Points, in no order, along strands that fork and pass close to each other.
Points whose rows are less than 48.7 apart are linked; no others are. Some points are linked to none.
gizud: [-11  -7  -8 -26  13  -3  14 -17  24   2   8 -11  -5  -2 -11  -5  11  13
  23 -28   3 -14  29  16 -19 -26  -5]
der: [ -6  14  28  26 -14  -1  -2   0 -22 -28   8   1  12   2 -18 -22 -10  -8
  -2  15  -8   4   2 -16  10  16 -14]
bisat: [-23   0  12   6  27   1 -10 -13 -15  20 -25  13  -8   2 -31 -23   9   5
 -14  -3   0 -24  11  17   0 -13  18]
pel: [-15  15   4  18  -6  13  10   0 -11   2  -2  24 -22  -2  14 -12  10 -14
 -17  14   2  -8 -16  16   7  -7 -10]
fotu: [-27  -4  -4 -29   2  -3   3  -9  20  -5  27  -8  15 -15 -40   5  -6  16
  -1 -10  18 -23  16  11  -6  -4 -12]
Nuv: [-20  10  17  15   6  -3 -10 -10 -17  -5  -9  26  -7  14  -6 -24  -4  -8
 -22  17  -5 -14   1   3   7   1  -5]
kino: [  5  -5  -2  -6   5  -4  10   5  11  14  12 -28  14 -13 -58  19  -9  15
  10 -10  -4  14  -6   1  -7   4  -9]
vomon: [ 23   9 -11  14 -21  10  -8  12  -4 -33   9  -3  16  15  44  15 -12 -12
  12   6  -1  35  -7 -15  15  27  -7]
nug: [ 30 -23 -18 -22  -1  -9  15   2  23  26   4 -21  -2  -1  12  31  -5   3
   8  -2  -1  14  -6 -12 -12  -4   7]
Tini: [-13  15  17  17  -5  -2  -5  -6 -15 -18   0  15  -4   8  -6 -21 -10 -12
  -9  15  -6  -8   1  -5   6   6 -17]
Muzar: [  7  -6   6  44 -18  21 -10   4 -12 -13 -10   0  28  -4  11   7   4   3
  13  22  -8  37 -16 -21  23  31  -2]
Vos: [  1   2 -25 -23  -8   2   3   0  24   7  28  -6   4 -16   2   6  -5   9
  -6   4  25 -23  -2   5   0  -5 -18]
dusib: [-11  -3 -11 -21  10  -6  -1 -12  23   7   0   2  -5  -7   3 -11  16  12
  15 -16  16 -26  21  16 -14 -30  -3]
Tus: [ 34  -4 -19  -3  10   2  24  12  -7  -7  10 -22 -19   3  14  24  -4 -19
  12 -20 -15  18  -1 -14   0  13  18]
nena: [ -3  -2   8 -12  15 -12 -12  -8  -2  16 -33  23 -18  11  37 -19  27   0
   2  -8  11 -19   9  23 -11 -36  20]
naz: [ 24 -21 -11  -1  -7 -11  -5   5  17   8   5 -13  16   4   9  22 -17   7
   6  18   2  13 -15 -27  -9  10  -9]
guki: [-34  -5  -2 -27  25 -11 -35 -15   4   9 -13  14  22   0 -21 -14   2  17
 -10 -15  24 -36  21  16   1  -7  19]
zovo: [  5  12  21  22  -4  -5  13  -7 -14 -10  -8  -1 -15   1  -9 -13  -9 -14
  11   3 -30  10   2 -12   3  -2  -7]
Kebit: [ 17  -1  14  23  -8  -6   3   3 -11 -19   2 -23  15   6  -5   0 -13  -4
  23   5 -21  25  -1 -29   1  16  -5]
nuf: [-18  -3   2   9  19   4 -10  -8 -14  26 -24  33 -12  19  18 -21  27   2
 -25   9  10 -23  -6  27   9 -19  19]
ran: [-37   7   3   2   5   3  -8  -1  -3   6  10  19  -5 -14 -16 -18   5   0
 -13   0  20 -37  -9  13   4  11  -8]
pomos: [ 29 -11 -10  27   9  10   4  12 -14 -25   5 -16  10  11  12  19  -4  -4
  27  -9 -21  31   1 -29   5  36  14]
Vazo: [-12  10  -7   0 -10   6  -1   7   5   1  26   0   4 -24 -18  -4  -9   2
 -14   9  16 -23 -17  -3   7  19 -16]
pasi: [ -7   2   6  -2  12  -1  -8  -4  -7  22 -27  30 -21   6  25 -19  27   2
 -13   6   9 -20   1  25  -2 -33  16]
vor: [-18   1  14  12  17   1 -14 -13 -20  12 -18  27 -10  19  -7 -24  -1   2
 -36  19 -10 -16   6   8  12  -6  11]
sedoz: [ -6   4   1 -20  15  -6  14 -11  17  11   2 -15 -10  -6 -30  -4   7  14
  21 -25 -10  -5  24  13 -18 -23  -5]
Garal: [ 35 -18 -12   5  13   1  16   9  -8 -15  11 -24  -2  20  11  23  -8 -12
  21 -19 -24  26   6 -29  -4  29  16]
zaner: [ 30 -17  -7 -11 -10 -17   1   4  22  21  -3  -8   4  -1  20  29 -10   3
   4  15  -2  12 -17 -22 -10  -5  -3]
dalu: [-18   0   5  -5  29   3 -16 -15  -5  26 -32  10  -2  -4 -32 -22  17  17
  -1 -17  -2 -21  19  21  -5 -23  21]
zadoz: [-22   0  10 -27   1 -14  -5   0  12  -5  18  -5  18 -10 -51   3 -14  10
  -7  -6  14 -16  20   3  -8  -6  -7]
Muk: [  4  10   5  -5  -1  -7   9  -5   2   6  -6   7 -24  -4  17  -7   0  -9
   2   3  -5 -10   1   2  -7 -24  -4]
Fozu: [ -5   8  12   1  13 -11   7 -13  -3   5 -14   7 -26   5   3 -15  -1 -11
  12  -7 -13 -14  12   3 -10 -21   0]
sepip: [  6   2  15  18  -7  -3   5  12 -14 -30  22 -30  19  -4 -40   0 -17   2
   8  -4  -1   5   1 -16  -3  20  -8]
dusid: [ -7  24  11   6 -43   9  -1  10  -4 -14 -10  33   0  24  38   3  -1 -12
 -30  24  -6  22 -14  20  11   1 -22]
Muza: [ -3  10  20  12   9  -8  15 -11 -10  -2 -12   0 -30   4  -7 -15  -4 -16
  15  -9 -27  -2   9  -4  -7 -14  -1]
sen: [ 14   8   1 -26 -11  -9  18  13 -10   0 -10 -14 -33 -22  44  13  16 -14
 -10  -1  -3  24 -18   8   2 -18  17]
vivod: [  2  17   8  11 -24   2 -10   2  -3   3   4  23   9   0   8  -7  -7  -4
 -22  30  -2  -1 -20 -10  14  12 -20]
pano: [ -8 -11 -12 -16  19  -6 -33 -15   7  18 -30  20  20   7  11 -22  28  18
   9 -24  21 -29  18  23  -3 -27  23]
gidob: [ 23 -10 -17  16 -10  12 -10  19  -1 -16 -12   4   6  -1  43  35   0  -7
   0  13  -1  43 -21 -18   8  23  10]
teme: [ 22 -20  -5 -19   8  -8  25  -7  11   7  19 -36   1  15 -27  17 -17   6
  21 -21 -15  20  12  -3 -15  10  -3]
pabeb: [ 25 -27 -18   8  -1   6 -12  17   8  -6  -7  -1   4   3  40  39  -5   0
   2  14  -2  34 -19 -29  -6  18   9]
zifal: [  7   1   6  36 -18  14  -1   4 -10  -4  -3   2  19 -10  -6   3   0  -2
   0  24  -8  21 -25 -19  20  26  -7]
dalen: [-42  -4  14 -23  24  -9 -30  -5  -7   0  -9   9  23  -3 -43  -5  -7   5
 -15 -23  24 -29  22  17  -3  -2  27]
Gari: [ 10  12   5 -14 -10  -7  13   5  -1   5  -8   2 -29 -10  37   2   7 -13
  -5   4  -1   4  -9   7  -4 -25   1]
pivuf: [ 11  -6  -1  36 -15  23 -17   8 -10 -25  -8   0  27   6  35  15   3   5
  23  13  -1  46  -4 -20  22  34   4]
zab: [  9   2  -4 -10  10  -3  23  -5  12  11   7 -24 -17  -8 -24   3  -3   5
  21 -21 -14   0  10   3 -10 -10  -4]
Gukab: [-35   1  22 -11  14  -8 -20   0 -11   0  -3  13   8  -7 -45 -13 -10   1
 -24  -6  14 -28  14   8  -4   4  15]
nubel: [-30  11   2  15  -3  12   1   3 -12  10  -4  37 -18  12  19 -13  22 -10
 -30  18  10 -14 -20  27  10  -6  -7]
masu: [  6 -13 -20 -34   3   7  24 -10  28   5  16 -18 -10  -8   7   0  18  11
  17 -27   7  -7  27  19 -19 -26   2]
razo: [ 17 -13 -14  29  -3  24 -18  17  -7 -28 -10   6  16   6  40  27   5   3
  17  10  -1  47  -2 -22  13  36  15]
vika: [-26  13  -4   5  -7  14  -3   5   1   9  17  17  -8 -18  -5 -14   5  -2
 -18   8  18 -30 -19  10   8  13 -14]
silu: [ -3  15   3  24  -8  12  16  -2 -14 -14   0   9 -25  -1  16  -7   0 -20
  -3   4 -10   5 -11   7   9  -1 -11]
zati: [ 26 -24 -10  -2  13  -4  16   4   3   2  15 -36   6  12 -25  21 -16   7
  21 -14 -16  24   2 -12 -13  23   1]
liked: [  4  -1  -9   6 -10   2  -4  10   5  -1  22 -13  19 -16 -24   7 -14   4
  -5  13   9  -5 -19 -17   7  25 -13]
Zud: [ -8   6  -8 -22   2  -6 -10  -5  18  16   0  14  -6  -9  10 -11   9  11
  -2   2  20 -29   9  12  -8 -26  -8]
Nefo: [-27  -6 -11 -23  21 -12 -30 -18  11   9 -13  15  23   4  -5 -16  14  15
   7 -21  25 -36  21  19  -2 -16  11]
rozig: [-19  19  11  11 -28   9  -7   6  -7  -5  -8  47  -1  33  27  -5   7  -6
 -46  29  -9   7  -8  20  15   1 -17]
luneb: [ 22  -1  -6 -14   5  -2  29   0  12  17   5 -28 -23  -5  -3  11   1  -4
  21 -24 -20   9   7  -4 -11  -9   5]
zok: [ 21 -15 -19 -41  -2   2  30  -6  26  16  16 -24 -11  -7  12  10  13   7
  13 -23   3   4  21  12 -17 -22   8]
Zuda: [-23  -7   7  13  30   4 -11 -16 -19  24 -25  22  -8  17  -9 -25  13   5
 -32   7  -1 -22   3  20  12  -8  26]
Dum: [  6   7 -14 -26 -10  -5  -2   0  24  19   9   6  -2 -15  11   2   5  12
  -7   9  19 -21   0   7  -6 -23 -11]
monib: [  7  21  11   9 -41   5  -4   5  -4 -19  -6  22   3  18  42   3  -8 -14
 -15  19  -9  28 -12   5  14   4 -20]
zaf: [ 17  15   0  12 -35   7 -10  10  -2 -25   0   6  16  16  46  10 -12 -11
   1  14  -3  35 -13  -9  15  19 -15]
ziliz: [ 21  -7   0  25  -5   3  -2   8  -9 -23   4 -19  18   8  13  10 -11  -2
  26   5 -16  31  -3 -32   7  26   0]
zotu: [ 16  11   0  16 -10   7  22   3 -11  -6  -5  -3 -24 -10  20   7   0 -23
   2  -1 -19  22 -15  -3  11  -3   2]
zof: [-36  15   6  15 -12  11  -3   6 -11  -1  -7  46  -8  34  26  -8  17 -11
 -42  21   2  -5 -17  30  11   1 -11]
tesod: [ -3  11  21  25 -11   3   1   8 -21 -37  19 -16  15  -5 -27 -13 -13  -4
   3   5  -1   2  -1 -16   5  21 -12]
fibu: [ 31 -17 -20 -36  -3  -4  26   1  24  26   7 -24  -7 -10  16  25   8   4
   7 -10   4  10   4   1 -14 -16  13]
Sagu: [ 21   4  -9 -10   6   1  29   5   1   2   7 -22 -30  -8  14  11   1 -15
  13 -19 -12   5   2  -4  -5  -8   9]
Tozaz: [ 21   8  -8  -6  -6   0  23  15 -14  -3  -9 -13 -30 -16  34  20   8 -24
  -4  -5 -10  28 -19  -1   7  -3  19]
geb: [  1   0  14   2  -7 -11   1   9  -3 -12  17 -21  18  -8 -48   1 -19   3
   1   0   2   1   2 -13  -7   9 -11]
zubok: [ 13   7  20  16  -5 -10   9   0 -12 -13  -1 -17   0   3 -20  -7 -14  -6
  17   0 -26  16   2 -21  -3   5  -6]
vesa: [-26   8   9  -7   6  -7 -15  -3  -2   4   4  14   1  -9 -25 -16  -7   2
 -14   5  12 -31   4   4   0   1  -6]
Kef: [-11   3  19 -16  -4 -15 -10  10   4  -1  13  -5  21 -10 -54  -1 -19   5
 -13   3   7  -8  12  -9  -7  -1  -4]
kimo: [-22  -9   2 -13  34   1 -31 -22  -7  21 -37   3  14   3 -24 -20   8  21
  -9 -23   5 -20  21  24  -1 -20  34]
didam: [ 20 -25  -8  11   5  -3   2   9   3  -7  12 -32  20   7 -19  18 -18   9
  18   2  -8  22  -4 -23 -11  25  -3]
Puvar: [  9   2  -5  21 -14   7  -6   9  -2  -3  10  -6  21 -12  -8   5  -8  -1
  -3  21   3   7 -26 -22  11  27 -12]
Gak: [-17  -3 -22 -29  -2   3   3  -8  27   4  30  -4   9 -18 -15   2   2  17
   1  -5  24 -27  10  13  -3  -9 -15]
bezo: [-14   6 -10   8   9  13  12  -2   0  -3  14  -7 -18 -21 -19  -6   5   4
   8 -16  10 -28  -4  15  -2  -2  -8]
nasil: [ -6  -5  -4 -15  16 -11 -20 -11   7  15 -26  19  -3   8  23 -20  25   7
  11 -17  19 -27  15  21 -11 -32  15]
likas: [ 18 -22 -10   6  -4  -7  -7   6   9  -6  14 -23  27   7  -3  15 -20   9
  12  15   2  17  -9 -30  -8  22  -9]

Follow the links from the first point to the second, and from the first to the third. Name the last point that the two ways share.
zadoz / fibu / zubok -> gizud
zok / Gari / sepip -> gizud
kimo / fotu / guki -> Zuda

A fork is a point with three links, a tip a point with one. Leave the first point through the second and follow the links. Name the first fork or tip that comes.
Kef / zadoz -> gizud
guki / dalen -> pabeb
dalen / guki -> Zuda
fibu / nug -> teme
zubok / zovo -> vomon

Name the points in between on the shortest way along the links from the first point to the second, in order.
liked / nasil -> Vazo vika ran vesa Gukab dalen guki Nefo pano
pasi / sepip -> nuf Zuda vor Nuv Tini der tesod
likas / Vos -> naz zaner nug fibu zok masu gizud dusib Zud Dum
pomos / gizud -> Garal Tus Sagu luneb zab sedoz
zab / Fozu -> luneb Sagu Tus Garal pomos ziliz Kebit zubok zovo Muza
